A landscape with many valleys, sampled at points; each row gives a point and its height.
A ball rolls from a point to whichever of its 2 nearest points has the largest drop for the distance, and stops where none of them is lower. Distance is the straight distance between rows; heights are no part of it.
J_58: [160 144  93 119 182 149 111 146 111 133 118 117 131 158 164 143 149 107
  86 126]  h=825
J_340: [ 62 129 128 138  99 115 159 159  95 140 140 111 148 126 108 130 122 124
  79 129]  h=625
J_334: [129  60 123 122 129 225 110 119 127 140 125  89 141 140 132  89 141 126
  92 144]  h=564
J_384: [131  80 115 178  72  74 154 162 126 107  62 133  82 127 131 168 120 132
 125  94]  h=449
J_999: [153 147 123 101 104 104 131 162 131 146 124 149 127  64 154 135 118 152
 104 164]  h=246
J_112: [133 108 112 142  93 146 141 136 140 151 160  77 166 118  67 118 122 146
 155 118]  h=631
J_146: [194 114 147 109  94  98 124 122 157  91 114 124 151  55 138 149 108 116
  96  71]  h=110
J_929: [150  93 125 111  94 108 151 105 133  98 119 206 118 102 147 145 103 136
  63  91]  h=906
J_103: [147 143  89 140 115  52 135 139 144 104 145 144 126  96 135 183 110 132
 116 107]  h=527
J_183: [138 145 158 130 118 188  94 124 113 143 124 205 150 165  86 118 139  99
 125 147]  h=499
J_73: [131 146 197 117 162 199 137 123 111 139 146 130 128 150 118  87 118  78
  84 114]  h=857
J_604: [124 114 130 110  57  62  91 117 153  73 208 141 161  83  88 165 105 167
 118 143]  h=207
J_353: [ 73 103  93 132 105 126 148 167 181 107 130  85 136 153 111 116 102 166
 105 126]  h=685
J_966: [113 108 170 110 123 127 168 157 122 174  79 141 107 109 155 120 142 130
 133  83]  h=440
J_509: [132 132  78 111  98  69 120 117 178  88  70 167 131 119 120 183 108 146
 146 166]  h=839
J_435: [143 108 147 103 132  86 169 168 168 143 116 143  98 117  66 112  81 135
 130 129]  h=778
J_373: [149  87 111 132 100 111 115 145 111  97 126 106 156  64 101  87  98 160
  86 117]  h=615
J_446: [129 129 127 108 105 156 121 117 123 142  89 193 159 132 118 147 165 129
 143 102]  h=451
J_22: [113 100 151 102 135 141 157 164 128 147 133 149  72 143 162 105 180 159
 136 179]  h=672
J_970: [170 116  98 111 147 141  68 128 122 169 140 112 155 121 154 151 158 133
  83 110]  h=840
J_860: [124 109  89 143 113 206 147 159 158 172 153 139 116 171 119 110 117 160
 147 132]  h=731
J_535: [144 134  69 108 140  85 118 145 155 114 182 128 122 138 126 147 130 143
 126 150]  h=488
J_455: [154 159  94 167  87 221 108  95 101 130 182  63 101  96 125 109 141 113
  89 167]  h=393
J_358: [112 131 143 102 116 143 141 133 155 155  54 146 134 112 158 122 144 124
 181 111]  h=379
J_674: [ 76 119 178 149 140 114 179 140 116 163 113 132  80 191 117 121 131 169
 147 141]  h=764
J_187: [157 125 105 107  86 109  79 123 160  60 167 123 162  85 137 138  91 144
 116 176]  h=140
J_506: [ 93 154 121 131 155 103 151 168 117 206 150 149 106 156 153 168 164 122
 136  83]  h=259
J_889: [155 102 141  90 116 172 146 102 163 167 150  56 158 139  85  95 103 126
 121 134]  h=646
J_276: [101 101 137 115 138 116 175 161 163 103 151 171  62 136 141 125 121 121
 127 173]  h=622
J_144: [171 153 116 132 152 124 111 154 147 135 140 172 155 129 103 137 106  89
 130 128]  h=787
J_241: [138  80 140 150 140  99 145 137 158 124  91  97 111 155 170 144 155 119
 155 161]  h=882
J_577: [129 150  89  97 148 116 129  91 128 127 114 119 136 183 118 138 152 126
 179  95]  h=591
J_617: [155 107 172  93 156 138 149  76 107 172 145 122 129 123 161 108 159 111
 129 107]  h=531
J_465: [126 110 159 178 123 101 170 134 128 127 153 172 102 167 175 157 149  85
 157  99]  h=258
J_231: [143 101  93 141 149 113 148  95  97 100  82 177 148 128 141  95  82 120
 111 129]  h=547
J_296: [104 186 147 133 107 161 168 104 133 111 168  92 105 139 140 114 135 116
 123 108]  h=271
J_55: [143 147 132  80 114  86  71  99  71 117 183 136 148  56  96 121 117 125
 109 157]  h=320
J_211: [115 128 200 152 154 142 197 168  87 142 114 138  77 162 130 109 103 131
 107 169]  h=745
J_176: [ 87 142  96 111 146  85 111 122 134 119 125 185  63 144 129 151 138 151
 133 112]  h=240
J_945: [119 123 114 115 127 101 139 154 104 163 130  92 123 104 111 139 176 149
 169 161]  h=398
J_985: [157 143 141 119 163 135 157 136 148 143 119 186 109 154 148 121  86 104
 111 100]  h=770
J_875: [143 133 168 124 187 180  85 139 122 109 102  62 115 165  98 123 190 108
 148 117]  h=628
J_89: [131 174 123  99 141 120 143 100 138 105 168  83 144 153 121 123 100  96
 104 141]  h=348
J_583: [128 121 157 153 136 185 115  88 103 133 169  68  93 167  99  93 141 119
 160  90]  h=702
J_866: [137 128 144 120 157 111 170 175 172 164  88 133  97 158  72 150 119 128
 135 163]  h=763
J_142: [126 154  86 115 103 144  70 103 114 134 195 103 118  92 106 143 152 152
 145 141]  h=422
J_639: [106 107  97 125 127  76 138 132 164 166  63 169 132  92 143 142 103 125
 172 118]  h=294
J_170: [106 102 112 150 122 132 152 145 176  95 147 160 113 132 198 140 101 104
 103 158]  h=571
J_869: [102 164 163 137 152 114 163 104 138  59 116 146  92 166 150 103 112 109
 144 110]  h=807
J_637: [163 201 103 111 161 120 134 144 122 119 129 121  95 183 160 173 171 133
 112 101]  h=806
J_858: [ 92  93 127 142 125 161 125 130  82 118 135  96 161 127 134 114 138 109
  71 142]  h=598
J_282: [135 131 140 120  83  79 116 105 147 145  75 205 128 124 135 179 175 127
 153 103]  h=525
J_576: [111 145  88 155 135 160  89 104  73 152 165 158 148 120 123 108 134 107
 141 166]  h=481
J_485: [126 135 172 128 202 172 117 151 120 110 123 111 112 167 155 100 138 105
  77 141]  h=844
J_40: [135  96 223 171 170 203 144 106 110 132 118  71  98 185 153 113 134 173
 160 138]  h=681
J_422: [140 105 115  81 109  81 137 118 115 118  99 126  70 128 108 152 165 187
 102 105]  h=529
J_13: [133 105 119 135 147 142 113 128  93 102 127 145 155  65 129  69  87 126
  93 135]  h=586
J_687: [188 119 148  98  55  80 140 139 161  97 118 132 147  71 111 183 144 139
 104 124]  h=194
J_700: [ 81 137  93 153 145  84 118 154 160 132  67 145 102 129 108 165 125 148
 206 114]  h=209
J_20: [ 96 112 173 122 118 156 158  99 120  97  66 141 150 180 106  79 115 113
 132 142]  h=636
J_445: [116  94 219 163 185 160 155 124  89 105  77 117 100 184 136 108 122 162
 130  90]  h=665
J_846: [ 98 147  95 137  65 103  83 116 132 123 145 170 179  72  91 141  83 162
 114 108]  h=300
J_129: [136 203  91 139 123 108  77 116 170 114 176 160 196  97 146 160  68 144
 127 136]  h=266
J_33: [140 147 127  96 116  84  99 126 103  87 157 126 143  82  67 108 134 134
 160 173]  h=261
J_46: [151 184 144 114  85 157  97 138 130  96 131  95 147  56 105 108 109 117
 145 132]  h=238
J_434: [101 113 108 140 140 114 166 156 128 125 101  89 111 161 121 139 108 142
  87 118]  h=654
J_188: [170 143 138 138 188 158 162 120 139 188 127 126 154 175 144 119 106 110
 128 109]  h=754
J_387: [117 115 127 168 106 104 161 134 100 117 147 144 149 116 104 100 107 102
 163 145]  h=600
J_381: [152 123  99 110 114  79 132  84 101 115 134 122  98 157 142 141 161 154
 157  97]  h=572
J_156: [101 134 174 150 124  89 201 111 134 108  83 142  79 168 139 120 133 155
 162 127]  h=783
J_318: [153 137 103 154 137 216 100  69  93 155 190  90  70 165 111 105 131 142
 148 102]  h=708
J_190: [115 110  89  77 145 100  78 119 115 117 147 141 156 102 148 158 133 143
  76 104]  h=855
J_108: [154 203  98 148 114 134 142 157 132 128 149 132 127 152 137 167 143 136
 115  85]  h=788
J_119: [124 162  97 128 118 181  93 159 123 108 121  76 140  55 126 100 134 137
 113 131]  h=289
J_518: [155 147 126 171 158 194 130 175 133 134 130  96  97 138 151 121 124 131
 139 152]  h=489
J_219: [112 151 141 123 172 151 111 127 134 116 111 105 139 199 106 138 157 128
 146  91]  h=609
J_295: [152 148 144 119 144 128 149 177 121 192  46 133 110 148 107 126 131 133
 136 159]  h=747
J_258: [194 167 120  87 112 131 113 125 159  99 123 111 170  83 119 120 101 139
 147  98]  h=191
J_911: [101 106 103  91 164 156 107  73 112 123 130 109 135 156 107  70 127 121
 120 102]  h=435
J_894: [127 161  64 146 127 115 104 124  89 134 196  95 145 135 105 127 139 137
 130 149]  h=450
J_814: [ 99 130 134 154 143  94 167 122 106 182 185 132 124 157 151 162 123  87
 139  84]  h=188
J_629: [145  86 115 123  79  51 127 157 101 116  82 134  62 113 103 171 163 149
 128  91]  h=486
J_559: [154 162 130  71 101 154  63  81 102 127 198  88 134  74 108 121 143 124
  91 163]  h=378
J_134: [135 169 166 104 165 149 168 164 112 147  94 147  66 147 148 118 133 134
 125 180]  h=718
J_63: [106 111 186  99 114 147 128  78 110  87 107 127 128 144 120  79 169 111
 151 122]  h=606
J_835: [136 152 132 126 104 225  51  60 104 176 150 132 165 109 115 107 141  91
 121 144]  h=519
J_799: [152 113 118 144  88  78 106 129 139 114 151 171 150 119 140 191 165 104
 146 119]  h=561
J_532: [103 167 120 125  77 134 148  93 115 126 159 117 171 112 153 149 143 126
 142 101]  h=335
J_782: [140 126 100  85 160  94 106  76 120  88 136 138 143 121  88  94 109 132
 134  90]  h=467
J_876: [108 147 144 126  88  83 157 102 154 162 172 150 159 133 162 160 126  87
 126  83]  h=255
J_303: [126  94 117  82 107 115  97 128 121  92 142 179 119  68 154 132 119 149
  58  84]  h=878
J_982: [132  95 119 127 101 203  83  83 131 142 154 123 165 108 112  91 111 119
 109 140]  h=537
J_852: [153 152 124 152 120  92  70 130 117  65 171 116 185  99  83 132 108 128
 116 184]  h=203
J_976: [ 97 123  85 138 118 116 148 164 144 202 150 128 122 116 158 154 154 140
 166 121]  h=340
J_393: [ 48 125 110 146 164 105 124 162 132 119  77 160  76 169 110 144 150 137
 155 110]  h=125
J_691: [156 107 135  92 142  93 106 139 167 150 107 190 155 131 105 161 123 117
 132 160]  h=804
J_628: [164 171  87 159 137 139 167 109 117 158 158 139 146 174 139 122 102 139
 103  77]  h=769
J_870: [135 119 111 115 149  92 113  83 137  76  87 156 157 107 129 105 119 100
 137 120]  h=506
J_164: [145 152 109 160 141 191  92 105 101  95 157  38 130  86 125  83 120 109
 121 122]  h=344
J_757: [111 112 196 159 146 162 150 114 107 138  77 138 141 177 108 107  93 125
 129  86]  h=652
J_904: [ 99 156 115 160 153 160 111 166 113 123 155 110  97 133 122  98 154 123
 189 136]  h=459
J_392: [144 143 116 124 105  55 108 157 163 124 150 159 167  53 162 164 103 148
 111 209]  h=100
J_402: [123 112 128 137 134 132 137 177 150 115  73 119 142  71 195 133 115 116
  74 122]  h=416
J_849: [145 106 144 137 152 212 141 134 159 197 130 134 136 176 134 113 123 130
 138 120]  h=743
J_570: [140 135 137 160 125 198  55 102  89 158 154 132 147  99  90  99 169  81
 161 168]  h=505
J_260: [ 94  95 110 149 127  82 121 131 157 129  99 144 144 181 146 170 152 110
 170 181]  h=869
J_704: [106  98 112 164 138 115 151 119  91 118 127 183 113 164 119  91 104 141
 127 119]  h=577
J_53: [135 128 108 104 131 102 112 172 147 130  76 128 144  76 175 175 142 133
 100 150]  h=343
J_698: [131 180 115 150  97 192 154 102 118 134 170  43 105 150 112 111 118 119
  99 139]  h=339
J_806: [134 121 133  98 185 155 102 107  75 112 107  56  98 140  96  82 171 144
 145 158]  h=648
J_247: [139  90 166 116 180  77 149 152 159 167  73 141 109 150 155 137 130  87
 176 155]  h=895
J_201: [131 102 138 135  69  68  85 116 121 119 198 151 170  53 131 143  91 178
 116 105]  h=249
J_979: [126 100 124 127 140 116 166 133 160 108  70 156 122 103 222 123  92 101
 105 132]  h=498
J_630: [142  73 180  73 125 161 142  83 106 116 137  94 151 128 109  97 157  88
 113 131]  h=570
J_988: [ 86 112  71 132 120 173 118 157 164 123 147 114 137 133 138 115 120 147
 137 142]  h=712
J_822: [162 163 117 144 119  98  77 144 161 139 145 159 217  78 156 169 100 128
 114 161]  h=208
J_964: [120 138 115 112  72  98 137 115 164 120 154 176 112  99  94 133  75 169
 118 132]  h=365
J_69: [133 123 152 147 157 160 153 180 121 150 110  94 123 110 185 107 110 117
 117 104]  h=479
J_833: [ 73 124 167 180 128  85 158 160 133 105 122 147  84 163 156 191 147 115
 142  90]  h=324
J_196: [144 142 208 161 168 193 137  92 118 135 143  67 104 170 140 102 163 120
 186 104]  h=693
J_431: [130 115 141 166 110  92 159 166 136  70  77 137  64 138 150 186 158 125
 102 114]  h=395
J_684: [147 109  99 120  96  73  96 130 203 140 107 181 171 106 115 187  71 128
 127 133]  h=822
J_953: [113 124 128 165 164 123 141 165 102 136 119  57 126 141 111 122 179 142
 170 139]  h=431
J_319: [105 164 120  97 145 140 127  69 103 146 149 115 161 148 107  71 105  98
 109 164]  h=396
J_327: [109 115 192 126 174 125 155 117  85 186  92 120 118 158 174 110 159 128
 153 113]  h=492
J_679: [108 114  76 136 111  93 137 131 193  80 101 144 131 150 122 138 116 129
 154 192]  h=854
J_868: [ 95  99 161 103 186 140 131 124  72 146  98  71 101 142  98  79 139 158
 126 122]  h=663
J_31: [104 126 120 195  88 140 126 136 116 139 163  79 184  99  99 109 122 116
 159 155]  h=617

Call two points neighbours if one is among the 2 nearest of the other. Go from one point of each pair to the other, from neighbour to neighbour, staying as low as possible. Name the highest point that can't be avoided.
J_814, J_296 | J_532
J_392, J_187 | J_846
J_146, J_296 | J_455

Two balls start at each pair of points below. Name the first point that both come to, or write none.
J_31, J_13 | J_231
J_806, J_485 | none
J_303, J_535 | J_894
